The views of a scene show one set of named points, each view turned or mirrored, shifted and resized as a whole, with a little noise and some points left out.

Scene 1
View 1
Reneg: [ 20 -32 -37  10  -5 -28 -13  18 -44 -17   5  27  17 -46  -6 -13 -24 -18
   8  58 -23 -13  10  37  21  15 -49  13 -15 -11  10  -6  -2   3 -37 -16
 -47  22]
Fuf: [ -1 -39 -12  12  21  28  15   8 -28 -21  -1  20  -1 -21   0  21   2  -9
  -8  -3  21  -5  22  11   1   0 -33   6  -3 -12  21  10  10 -13  -6   4
  -2 -14]
Sekul: [ 11 -17 -17   8 -20 -25 -22  21 -35 -16  18  10   4 -27 -13 -27 -34  -2
  -8  52 -20 -20   6  27   0  18 -19  35 -12   4  -9   0  -5  16 -42 -18
 -26 -22]
mosem: [ -8 -21   4  14 -29  24  -3   4  -6 -27  19  -2  -7  -7 -11 -16 -10   9
 -18  21  19 -27  19  12 -26   3   5  38  10   7  -1   7  -2  -7 -30   6
  10 -68]
faru: [ -7  -5  21  13  -3  13 -18  19 -21 -19  17  -7 -22  12  -9 -15 -27  17
 -34  -8   4 -18  10  -4 -25  10  19  47 -12  11 -21  16   8  25 -22  -5
  17 -80]
kavu: [  1 -31 -19  18   7  25   4  23 -49 -21   5  18   1 -22   2  -2 -19   1
   6  13  20 -10  16  10 -14   1 -16   9  14  -1   1 -17   0   4 -19 -12
   2 -22]
Novub: [  2 -14   6   8  10  -1 -13  18 -18 -15   8  -8 -14   3 -11  -7 -22   7
 -30  -1 -10 -16  13   4  -8   6  -9  39 -24  -2  -5  25  15  21 -24 -12
  -1 -49]
kes: [  5 -32 -21   9 -26   5   2  13 -17 -26  13  -1  12 -24  -8 -23 -13   1
   0  45   8 -29  23  29 -14   1 -23  22  11   0   8  -1  -1  -6 -42  -9
 -11 -32]
bage: [ -9 -19  14  15  -1  32  -5  13 -28 -27  18  12 -18  -6  -6   1 -12   7
 -21  -9  29 -10  10  -2 -24   8  14  33   5  11  -7   4  -1   6  -9   8
  20 -66]
les: [ -6 -26   5   9  -5  24   3   5  -3 -23  11  -4 -10  -2  -9   1  -1   2
 -23  -1  16 -19  20   8 -15   0 -10  31  -4  -2  11  22   8  -9 -18   9
   9 -58]
lek: [  9 -23 -15  10   5  -7 -12  22 -30 -17   7   0   0 -18  -6 -16 -26   4
 -10  26 -12 -17  16  19  -5   5 -27  24 -12  -5  -3   7   8  15 -31 -22
 -14 -20]
peba: [  6 -22  -6  11 -22  -9 -20   5 -25 -28  17  30  -2 -35 -15 -10 -11 -14
 -15  38  -1 -16   3  22   8  24 -17  30 -11   5   8   5  -8  -3 -21   9
 -28 -26]
Pozo: [ -4 -11  27  11   3  13 -15   7 -18 -20  15  17 -26  -2 -12   7 -12   1
 -38 -14  11  -9   3  -2  -6  17   7  44 -21   5   0  23   4   8  -7  13
   6 -61]
luto: [ -8 -10  21  12  -6  16 -14  14 -22 -23  16   6 -23   0 -11  -5 -19   9
 -32  -7   9 -15   7  -4 -18  12  13  44 -10  10 -12  12   3  12 -13   3
  11 -71]
dok: [ -2 -18   7   7  40   5  -3  22 -20  -8   0 -18 -10  11  -6   7 -21   9
 -37 -22 -13 -11  19  -1  -7  -2 -18  35 -32 -12  -2  36  25  25 -15 -18
   5 -38]
zef: [  6 -23 -13  14  10   3  -2  26 -31 -15   6 -12   4  -9  -3 -14 -29  11
 -11  16  -5 -19  21  11 -13  -3 -19  25  -8  -7  -6   6  11  16 -32 -24
  -5 -27]
View 2
Novub: [  6   8  11  -2   2 -25 -25  25 -25  -3   3  14 -13  -2 -19  10 -24  -8
  -7  -8  15 -16  28  -9  -9  22 -18 -12 -13   0   8 -25  12   9  10  26
  -6  17]
Pozo: [  8   7  12   0   2 -23 -28  19 -37   1  14  33 -22  -5   3  -1 -31 -21
  14  -9  19 -24  18   0  -3   6 -12 -12  -3  -3  -1 -32  21  10  -2  40
 -26  17]
peba: [  0   6  18 -27  20  -6 -11   8 -16  22  10  28  -2  -7 -13  -4 -10  -6
   4  -2  16  -9   3  22  10  20 -30   8  -1   0   6 -20 -23  20  -5  18
   5   8]
faru: [  2 -15   7  -4 -10 -31 -42  37 -39 -13  23  17  -9   6 -15   8 -35  -7
   9  -9  23 -24  25 -14 -11  20 -20 -22 -11 -10   5 -29  35  10  -3  36
 -20  20]
bage: [ -2 -18   2  -1 -10 -16 -35  20 -25   4  36  34 -11  -4  -5  -8 -37 -15
  11 -17  24 -24  22  -7   4  14  -8  -6  -3  -4  -4 -37  25  15  -7  24
 -21  14]
dok: [  9  19  10  18  -4 -28 -19  16 -18  -8  -8  10 -26  -4 -15  11 -30 -14
 -13 -14   9 -19  44 -22 -15  16  -2 -11 -19   8   6 -29  22   0  24  21
 -10  21]
Sekul: [  1   2  19 -30  15 -13 -16  19 -15  14   3  10   7  -1 -37  10  -9   9
  -9   3  16  -3   8  10   6  37 -41   5 -16   3  14 -10 -22  15   0  12
  16  11]
les: [ -6  -2  -8   2   9 -15 -31  29 -21   2  19  30 -15 -20  -1  -7 -28 -18
   2 -13  14 -19  38  -3 -14   9  -3   1   3  -5   4 -38   9  16   1  23
  -8  10]
lek: [  0   5  12 -10   7 -12 -15  16  -8   6   4  10  -4  -4 -33   6 -15   2
 -16  -7  13  -8  25  -4   2  31 -21   3 -17   9  10 -19 -10  10  10   5
  11  12]
kes: [-14 -14  -6 -23  14  -2 -24  27  -5  11  23  19   5 -17 -27  -5 -13   1
 -11  -9  12  -6  28   7  -3  28 -22  16   1   0  10 -26 -21  22   0   0
  21   4]
kavu: [ -7 -18   1  -1 -10   2 -17   0   3  21  28  25  -3  -2 -24 -11 -21  -3
  -8 -21  15 -15  26  -8  18  29  -6  13 -13  13  -1 -30  -6  18   6  -7
   1   8]
luto: [  1 -10   9  -4  -4 -24 -35  31 -35  -4  24  24 -12   1  -8  -1 -33 -12
  11  -9  21 -22  21  -7  -5  14 -16 -16  -5  -7   1 -32  25  12  -4  36
 -21  17]
Fuf: [ -2   7   0  13   2   2  -7  -7   4  23  14  34 -22 -17  -3 -18 -21 -20
 -11 -22   5 -19  35  -7   9   9   8  17  -5  15  -1 -38  -9  14  12   0
  -4   6]
Reneg: [  4  19  21 -26  22   4  10 -10  10  32  -9  15   2  -5 -36   3   1   5
 -22   0   7   1   9  17  20  36 -30  21 -17  21  12 -10 -49  17   9 -10
  29   4]
View 3
zef: [-14  24 -11  -9  26 -11 -36  11 -21 -14   1   7 -21 -26  17 -23  -3  -5
  28   4   3  -8   0  -5  15  -2  37   2 -11  14   7  -3 -19  -1 -23 -18
  -6 -19]
dok: [-30  23 -10  -5  14  -6 -19  15 -15  10   6  12  -1  -1   3   6 -27   3
  21 -12  12  -1  -3  -7  -9  11  67  28  21  -8  13  24  -4  30 -31 -26
 -21 -15]
Pozo: [-18   0  -6  17  25 -11  -1  43   6  10  36   2  20   4  -1  38  12  -6
  17   9  -2   7  20   7 -22  21  47  22   2  22  11  10  10  19 -18  -7
 -22 -12]
bage: [-22   4   3  20  29 -25  -9  37  -9  -2  23  -8   8 -17  -1  33   8  10
  19   9 -12  -4  24   2 -20  25  31  11 -14  27   5 -13  -4  15   5  17
 -34  -8]
Novub: [-25   9 -14   1  26  -8 -20  27  -5  -1  18   3   1  -9  13   6  -1  -7
  19   0   5  -1   5  -5  -3   1  51  18   1  11  15  18   3   4 -23 -26
 -13 -11]
luto: [-26   1   1  17  27 -27  -5  45  -6  -3  28 -10  16 -14   8  39  15   0
  12  10 -10  -5  22  -1 -20  19  38  19 -16  32   7  -6   3   2   5   8
 -32  -4]
Fuf: [ 15  40   5  -2  18 -23 -21   5 -17   5   6  22  -6   8 -19 -18  -5  -9
  36  22  -4  16  27  13  -7  33   0  -7   9  18  -9 -19 -30  42 -36  13
 -10  -7]
peba: [ 12   4 -14   4  37 -11 -29  36   6  -4  28  12  -7   2  11 -17  50 -31
  33  30  -7  20  23  18  11   8  10 -13 -20  40  -1 -14  -2 -11 -33 -18
  17 -24]
lek: [ -8  21 -15  -9  29  -5 -35  13 -13  -9   4  12 -20 -18  17 -28   8 -12
  32  10   1   2   3   0  18  -2  33  -4  -9  18   5   0 -11  -4 -29 -25
   4 -23]
kes: [ -1  26   5 -13  35 -32 -30  16 -18 -25   1   4 -19 -16  23 -27  30 -30
  29  23  -3   3  23 -11  22  -4   3  -8 -24  33  -9 -24 -25 -24 -16  -2
  -4  -5]
faru: [-40  -6  -6  14  28 -16  -6  40  -8  -5  25 -16  10 -25  20  41   4   8
  11  -5  -3 -15   6 -13 -13   3  63  27 -13  20  16   7  11  -4   2  -7
 -34 -13]
mosem: [-19  11  12   6  32 -38 -10  36 -11 -19  18  -9   5 -15  18  20  27 -19
  12  15  -9  -5  32 -15  -1   5  19  10 -20  35  -4 -15 -13 -19   4   7
 -27   7]
Reneg: [ 32  26 -26 -14  36   5 -57   6  -6 -10   5  30 -41  -7  10 -76  39 -31
  53  32  -2  21   6  25  36  -2   1 -34 -20  27  -2 -17 -16  -9 -59 -37
  43 -40]
les: [-16  19  12   0  27 -34  -3  29 -14 -10  21   3   9   4   5  16  10 -22
  16  11  -3   7  28 -12 -11  16  24  18   3  19  -1  -2 -17   8 -12   2
 -30  11]
View 4
lek: [-15  21 -15   1  -1   0   7 -21   3  -8   5  -8  -3  15 -27   7 -17  21
  13 -19   3 -12   5   9  -4  15   3   5 -11  11  17  -3  10  -8  -6 -10
 -14  15]
dok: [ -1  20   9   1  -5 -14  39   0 -16   6 -11  18 -26  -7 -33  12  -2   9
  10 -15  39  27  10  10  -5  -2  28 -13 -33  16  24  -1   5  12 -16  -8
  -4  41]
bage: [-34   3   7 -19 -15  -5  30  -1  -8 -26 -14  34 -33  -4   3  29   1   2
   3  15  28  17   8 -42   5 -22  16  11  -6  43 -10  27 -16   3  20 -18
 -20  -1]
kavu: [-22  -9  -2  -3  -5   1  20  -7   5 -23  12   0  -3   5 -16   1 -24  19
  23  -6  -3  -6 -18 -19  11  -1   2  29  -2  30  30  15  -2 -28  19 -21
 -22   7]
les: [-30  -7   0 -14 -19   3  25  -7 -22 -15 -15  16 -31   5 -12  33 -17   7
   4   0  26  27  19 -13  -9   5  -7  16 -20  25  19  20   7   8   0 -21
  17   5]
Sekul: [-23  34 -28  -5  -2   0 -14 -35  14 -18   5 -23   3  25 -24  12 -17  20
  -1 -18 -10 -31  15   9  -9  22 -10   2  -3   0  -3  -8   9  -7  -3  -7
 -30  -1]
Fuf: [-14 -35   2   1 -11 -10  30   5 -11 -25   0   2  -6  -7 -24  12 -32  13
   7  -6   6  25 -11  -8   2  11 -13  28 -11  20  62  10   9 -23  12 -12
  -2  21]
Pozo: [-23   5  -1 -13 -12 -19  24   1 -16 -25 -25  28 -33 -11 -12  41   1  -2
 -18   7  34  33  26 -17 -10  -5   2  -4 -14  19   2  12  -4  13   6  -2
 -16   9]
Novub: [-17  27  -5  -6  -5  -7  22 -13 -10  -4 -13  13 -23   7 -21  21  -2  11
   0 -10  27  13  21   1  -8   0  15  -6 -20  14   2   3   4  13  -8 -10
  -7  19]
Reneg: [ -9   8 -35  14   2  -7 -16 -30  14 -25  18 -45  28  21 -40  -2 -41  25
  -2 -25 -32 -31  -5  24  -6  38 -24  15   3 -13  42 -18  20 -29   2   4
 -35  11]
luto: [-30  18  -1 -17 -13  -8  22  -7 -10 -20 -22  27 -33   0  -5  35   2   2
  -4   8  33  18  24 -26  -7 -11  11   1 -11  31 -12  18  -8  14   6 -14
 -12   0]
zef: [-15  24  -7  -4  -5   7  20 -18   2  -3   8   1  -9  15 -25   3 -14  24
  22 -20  12  -5   0   0   0   5  16   6 -16  16  15   1   8  -5  -8 -20
  -8  19]
mosem: [-49   2  -8 -22 -18  17   9 -20 -12 -19  -8  11 -32  17   0  36 -12  14
   6   2  19   6  22 -26  -6   2  -9  25  -9  32  -6  25   0   6   7 -29
  12 -14]
peba: [-24  -2 -30   0  -6 -12 -12 -19   5 -38  -1 -20   8  11 -21  25 -28  10
 -22  -5 -15 -12  11   1  -9  23 -29  12   8  -1  18   0   5 -17  12   6
 -33  -4]
faru: [-31  33   2 -19 -11  -3  23  -7  -9  -9 -19  32 -39   1  -3  33  13   5
   4   1  40  12  26 -22  -5 -17  26  -8 -15  32 -28  18 -10  21   0 -19
 -12   3]

In a view up to two points have been moved. Name them for each view, in the order of its rows, or write none.
view 1 | none
view 2 | none
view 3 | luto
view 4 | bage, peba

Scene 2
View 1
doput: [  9  -6 -13  -1   5 -10  15   5   4 -12  19   2   1   2  -8  -4   7 -15
  -9  -7 -11   5   1   9  -6   3  40  14  10  10   1   2   5  -8  16   8
   4   3]
sope: [  5 -10  -7   1  -7   9  -2   7   9  -6 -15  -5 -17   1  -2  -5   1   1
 -11  14  -9 -18  19   1  -8   5  23  18 -14 -16  -3 -12  -3   1 -24  14
  -5 -13]
mal: [  8  -6  -8  15  -6  -2   0   0  11 -11   0  -5  -3   5   4 -18   2  -2
 -13  -2 -15  -1  23   7  -7   1  30  27   0  -2  -1  -8   0   0   1   9
  -2   5]
sulof: [ -5 -18  -9 -13 -13   6  11  13   4  -5  -6  -8 -14  -2  -5  -1 -10   6
 -13  14  -2 -14  12   7 -10   1  26  18  -8  -6  -6 -16   8  -1 -19  18
   2   1]
pibi: [ -5 -17  -7  -5 -16   8   8  15  10  -3 -10 -12 -13   1   0  -7 -11  11
 -18  13  -4 -14  18   8 -12   2  22  23 -11 -10  -6 -20   8  -1 -21  19
  -1   2]
Tifi: [  7  -1  -8  11  -3  -6   7  16  21 -12  14   0   0   4  -4  -6   3  -9
 -26  -6 -11  -1   1  10 -11  13  26  20  -2   4   4  -8  10 -11  13   4
  -2   2]
Pip: [  8 -10  -4  -2  -7   3   1   0   1  -8 -10  -2 -15  -2  -7   2   5  -7
   1  12  -7 -16  17  -1  -4   5  27  14 -10 -15  -2  -8  -6   2 -22  10
  -8 -13]
guvem: [ 11  -3  -1  11  -7  -6   1   2  12 -11   1  -1  -4   0  -8  -2   6 -10
  -6  -2  -9  -8  11   2  -2  11  25  19  -4  -9   0  -8   0  -2  -6   1
 -14  -6]
midap: [ -1 -11  -1   4 -20  -2   6   2   8  -8  -4 -11  -5   0  -2  -7  -8   4
  -6   3  -6 -10  21   8  -3   3  24  25  -3  -8  -5 -18   5   2 -17   8
 -11   9]
tok: [ 16  -4 -15  -1  12   0   1   7   4 -11   5   9 -11   1  -7   0  15 -19
 -10   5 -10  -7   3  -1  -9   6  36   9  -3  -3   3   6  -6  -7   5  10
   6 -19]
bav: [  3 -11 -14   2  -1  13  -5  10   9  -3 -14  -5 -15   3   6 -15   1   6
 -19  14 -12 -13  25   4 -15   1  29  24 -14 -11  -2 -11   0   0 -15  22
  10  -7]
rav: [  2  -9  -1   1 -14   3   2  17  17  -7  -7  -5 -14  -2  -7   3  -5   1
 -17   9  -3 -21   8   4  -8  13  14  18 -17 -17  -1 -20   5  -4 -21   7
 -13  -9]
nuzi: [ 10  -5  -7  -5   1  -3   8  11   9 -11   6   4 -10  -1 -14  10   7 -16
 -11   5  -4 -12  -4   0  -7  13  26   8  -8  -7   2  -3   2  -8  -4   5
  -6 -15]
Noges: [  5  -6  -2  -5  -7   0   4  17  13  -8  -1   2 -15  -2 -14  11   2  -9
 -14  11  -2 -22  -3   1  -8  15  17  10 -15 -13   2 -12   5  -7 -16   5
 -11 -17]
pelo: [  0 -10 -10   1  -9   2   8  11  11  -6   1  -8  -4   3   1 -11  -4   3
 -19   2  -9  -5  14  10 -10   3  28  24  -3   0  -1 -11   8  -4  -3  15
   1   6]
Bofo: [  0  -8  -2   9 -16  -5   7  12  17  -9   5  -9   0   2  -3  -8  -7   3
 -18  -3  -9  -5  12  10  -8   8  22  27  -2  -2  -2 -17  11  -4  -3   7
  -9  12]
View 2
doput: [ -7 -12  -3  26 -12  19   1 -13  22  -4 -17 -44   5  18   4 -25   7   0
   5   9 -14  11   3   2  -8   0  12   7  29  27   2  -3  11  -1 -15 -12
 -15  -5]
Pip: [ 13 -16  -4  12   4  -1   0   9  10   3   4 -20 -14   3 -18  17   3  -4
 -11   4  -5  14   2  14  22  -8   7   0   6  14  19 -20 -16   5 -15   2
   0 -22]
tok: [  1 -22   3  22   3  11  -4  -7  13   8 -15 -38 -15   9 -10 -17   9 -11
  -9   6   5  12   3  19   8  -5  -5   4  24  25  19  -8   6 -10 -25  -1
 -17 -22]
sope: [ 17 -14  -5   7  -1  -8   8  11   7   6  11  -9 -13  -8 -18  14   8  -1
 -13   5  -4   5   1  12  21  -8   5   5   3  16  25 -11 -17   5 -18  -6
  -3 -31]
Bofo: [  5  -4 -10  18 -26   4  18  -4  14 -13   5 -13   3  -5  -4   5   9   5
   4   8 -17  -8  -4  -8   3  -2  19  17   8   7  -1   1  -5   6  -6 -21
  -8 -15]
guvem: [  6 -19  -7  25 -12   7   2  -5  13 -11  -5 -23  -8   7 -11  14   1  -6
  -4   7  -4   3  -5   7  13  -6  11  10  15   5   6 -11  -2  -5  -9  -4
  -7 -14]
mal: [ 16 -19 -20  12 -13   0   9  -7  24  -9  -4 -20  -3   6  -3   3   5  11
  -9  13  -7  -3 -10  -4   4  -3  14  24  25  20   4   0  -1  -1 -17 -16
  -2 -18]
bav: [ 21 -13 -13  -1  -4 -14  15   6  16   9  11  -7 -13  -8 -15  -3  15   8
 -17   9  -3   0  -3   3  12  -5   3  16  15  27  24   2 -13   6 -29 -13
  -3 -36]
nuzi: [ -7 -14  12  28  -9  13   0  -4   3   3  -6 -30 -10   2 -12  -6   7 -18
   0   1  -2   9   6  17  11  -7  -1  -2   8  11  15 -13   2  -3 -12  -2
 -17 -17]
Tifi: [ -3  -8  -6  25 -27   7  15 -12  15  -9  -4 -25   1  -1  -3 -13  12  -2
   6   8 -10  -9  -3  -4  -2   0  11  19  15  13   0   7   7  -3 -12 -23
 -17 -16]
pibi: [ 12   2  -8   3 -12  -7  22  13  10   3  20  -2  -1 -14 -13   5  12   6
  -6   4 -20   0   4  -2  10  -2  14   6  -4  18  16  -5 -21  19 -15 -17
  -4 -27]
sulof: [  7   3  -2   5  -7  -2  16  15  10   5  15  -9   2 -11 -11   0  11   3
  -3   3 -22   9  10   1   8  -3  12   0  -2  21  17  -9 -21  20 -15 -12
  -3 -25]
midap: [ 13  -6 -13  11 -15   1  13   4  16 -12  10 -11   3   0 -10  19   1   9
  -4   9 -19   3  -2  -5  11  -3  21  10   4  11   4 -12 -14  13  -7 -14
   2 -14]
Noges: [ -4  -8  12  24 -10   3   8   3  -4   3   6 -16 -12 -10 -18   6   8 -19
   1  -2  -4   6   6  16  17  -8   0  -3  -7   0  19 -12  -8   2  -9  -4
 -15 -25]
View 3
tok: [-17  27 -13 -10   8  -9   4 -21   8 -11   6   0 -16  -9   0  -2  16   0
   5 -18  19   4   0  -8   3  18 -10 -14  22   8 -17 -10 -23   9 -14  -1
   2  10]
sope: [-23   8 -14  13   3   5  23   1  17 -12  12   5 -12 -15  -2  -9   5  16
 -23 -10  13  -8   7 -24  24   5 -14  -1  23  -4 -12 -12  -1  16  -1  -3
  15  -3]
mal: [ -7   6 -21   7   5   1  10   5  -3 -31 -10   8   0 -10   6 -12  13  17
 -11   6   9  10   3 -12  -1  10 -17 -15  12  -7 -18 -14  -6  14   0  14
  -3  -2]
Noges: [-16  19 -11   4   1   1  25 -16   9  -6   7   3 -20 -10  -3  -3 -20  -3
 -15 -37   8   0   4 -30  20   7 -20   2  32   2 -11 -13  -1  12  -7  -5
   7  -1]
sulof: [-14  19 -14  23  11  10  18   4  13  -7   6   2 -18  -3  -9  -8  -6  16
 -19  -8  -6  -9  26 -31   9   5 -11   2  20   1  -2 -15   8  14  -3  -4
   1 -17]
Bofo: [  0   7 -20  14   4   5  18   2  -9 -27 -16   6  -4  -3   3 -12 -13  11
 -16  -7  -5  13  11 -24   0   3 -22  -6  17  -5 -12 -19  10  13   3  13
  -9 -10]
bav: [-32   4 -18  20   0   2   7   2  10 -17   3   4 -18 -17  -5 -15  18  19
 -22   7   4 -10   8 -20  14   9 -10  -4  15  -4 -12 -12  -2  22  -8   4
  15  -5]
Pip: [-14  18 -13   4   9   4  30   3  23 -10  13   7  -8 -12   0  -4   5  12
 -18 -17  23  -6  10 -19  24   8 -14  -4  28  -2 -13 -10  -8   9  -2  -6
   7   0]
rav: [-18   7 -15  15   1   5  30  -4   6 -11   2   5 -15 -12  -3  -8 -19   7
 -27 -26   2  -1   6 -32  23   1 -23   3  28  -4 -11 -15   8  15  -1   0
   9  -6]
Tifi: [ -4  15 -16   1   2  -4   2 -17 -18 -27 -18   2 -11  -3   5  -8  -8  -1
  -1 -16  -5  19  -1 -16  -7  10 -19 -13  18   2 -14 -17  -3  13  -6  13
 -10  -1]
pelo: [ -9  11 -18  16   6   4   7   0  -3 -22  -8   3 -11  -4  -1 -12   1  14
 -12   0  -5   6  13 -20  -2   7 -14  -6  13  -2 -10 -17   3  14  -3   8
  -4 -10]
guvem: [  0  10 -17  -8   3  -2  28  -7   1 -26  -7  10   3 -11   9  -5  -5   5
 -11 -20  21  16  -4 -16  13   6 -23 -13  25  -4 -21 -14  -9   8   4   9
  -3   8]
midap: [  6  14 -18  15  13  14  32  15   6 -24  -5  10   4  -2   3  -9 -11  18
 -21  -6   7   6  19 -25   8   2 -18  -5  19  -7  -9 -17   8   8  11   5
 -10 -13]
pibi: [-17   9 -16  28   5  11  18   8   9 -13   2   4 -14  -6  -7 -11  -8  18
 -26  -2  -8  -8  21 -32  13   2 -14   4  19  -5  -4 -16  12  18   0   0
   5 -17]
View 4
pibi: [-12 -16 -32   6  10  -2 -12  -5   3 -14 -17  -4   9  -4 -11   0  12  -9
 -28  -7  -7  -7 -14   0  -9  10  10  16 -21  -4  -7  -1 -28 -13   1   2
  -9 -13]
pelo: [-11 -19 -22  -1  12   8 -10   2   7 -11 -15   9   6  -6 -20  -4   5 -13
 -13 -16  -3  -5 -15  -9   1   7  17   6 -21  -5  -7  -7  -9   5 -12   2
 -25  -9]
Pip: [ -3  -1 -11  16   6  -2  -8  14  10 -10  -9 -20   7  -1  -1 -13   6  -6
 -20  -9 -16  -3  17   7  -4  11   8   8  -8  -6 -12   1   0   9   5  19
  -7 -14]
bav: [  0 -12 -25   3  21   1 -18   5  -4 -16 -18   0  23  -8 -17   3  10 -11
 -13  -7 -13 -13 -12 -10  -2  -3  11   8 -22  -8   0   5  -2   7 -11  15
 -14 -13]
Noges: [-23  -2 -10   8   9  11  -8  12  20  -7 -13  -9  -2  13  10   0   5  -2
 -10  -1 -29  11  10  15  -1  21  15  13 -27  -9 -13  -5  -9   1  -5  15
   1   5]
mal: [  2 -13 -12   4  11   8  -7   5   8 -13  -5  12  10  -6 -29 -11   2 -12
  -6 -28  -1  -7 -13 -13  -2  -1  18  -4 -13  -6  -2  -5  10  17  -7  13
 -28 -18]
tok: [ -7  -3  -3   4  15  15 -20  34  12  -8 -18 -12  13  -3  -4  -1   0 -10
   2  -8 -22   5  20  -1  17   4  18   1 -14 -10 -10  -9  20  36 -23  17
 -22   4]
Bofo: [-12 -20 -20   1   4   9  -1  -6  13 -12  -7  18  -4  -1 -25  -9   2 -11
 -12 -27   3  -1 -22  -7  -6  13  19   4 -17  -4  -7  -9 -10  -3  -3   1
 -25 -14]
midap: [ -7 -13 -18  10   1   1   1  -4  12 -12  -5   4  -3  -3 -17 -14   4  -8
 -22 -24   2  -4  -9  -1 -11  13  14   5 -10  -2  -9  -5 -11  -4   8   6
 -18 -21]
nuzi: [-21  -3  -6   5   7  16 -11  23  20  -7 -16  -8  -1   7   3  -3   1  -5
  -1  -7 -24  13  16   8   8  17  19   6 -19 -10 -15 -13   4  19 -14  12
 -14   8]
sulof: [-15 -15 -30   6   8  -3 -11   3   5 -11 -23 -13   6  -7  -6  -1  10 -11
 -30  -4  -7  -5  -3   2  -3  13   8  18 -14  -3 -12  -3 -26  -8  -3  -2
 -16 -10]
Tifi: [-19 -17 -10  -6  13  24 -10  10  19  -6 -11  22  -3   7 -18   2  -2 -10
   8 -21 -11  11 -16  -8   8  11  28   0 -30 -10  -6 -14   5  18 -22   6
 -27   5]
guvem: [ -8  -6  -2   9   4  11  -2  11  20  -9   0   5  -2   6 -12 -14   0  -5
  -4 -22 -10   4   3   1  -3  12  19  -1 -14  -8 -10  -7  12  14   0  18
 -15  -9]
doput: [-15 -19  -7  -4   7  24 -12  28  18  -4 -19   6  -2  -6 -21  -7  -3 -15
   4 -23  -1   8   2  -9  23   9  28  -6  -7  -6 -12 -24  11  33 -30  -5
 -47   4]
rav: [-19  -5 -16   8  10   4  -5  -3  14 -10  -9   0   1  10   0  -3   7  -1
 -15  -6 -21   3  -4   9 -15  17  10  14 -29  -8  -9   1 -13 -10   4  15
   5  -6]

In a view up to two points have been moved. Name them for each view, in the order of its rows, or write none.
view 1 | none
view 2 | Tifi
view 3 | guvem, midap
view 4 | bav, Bofo
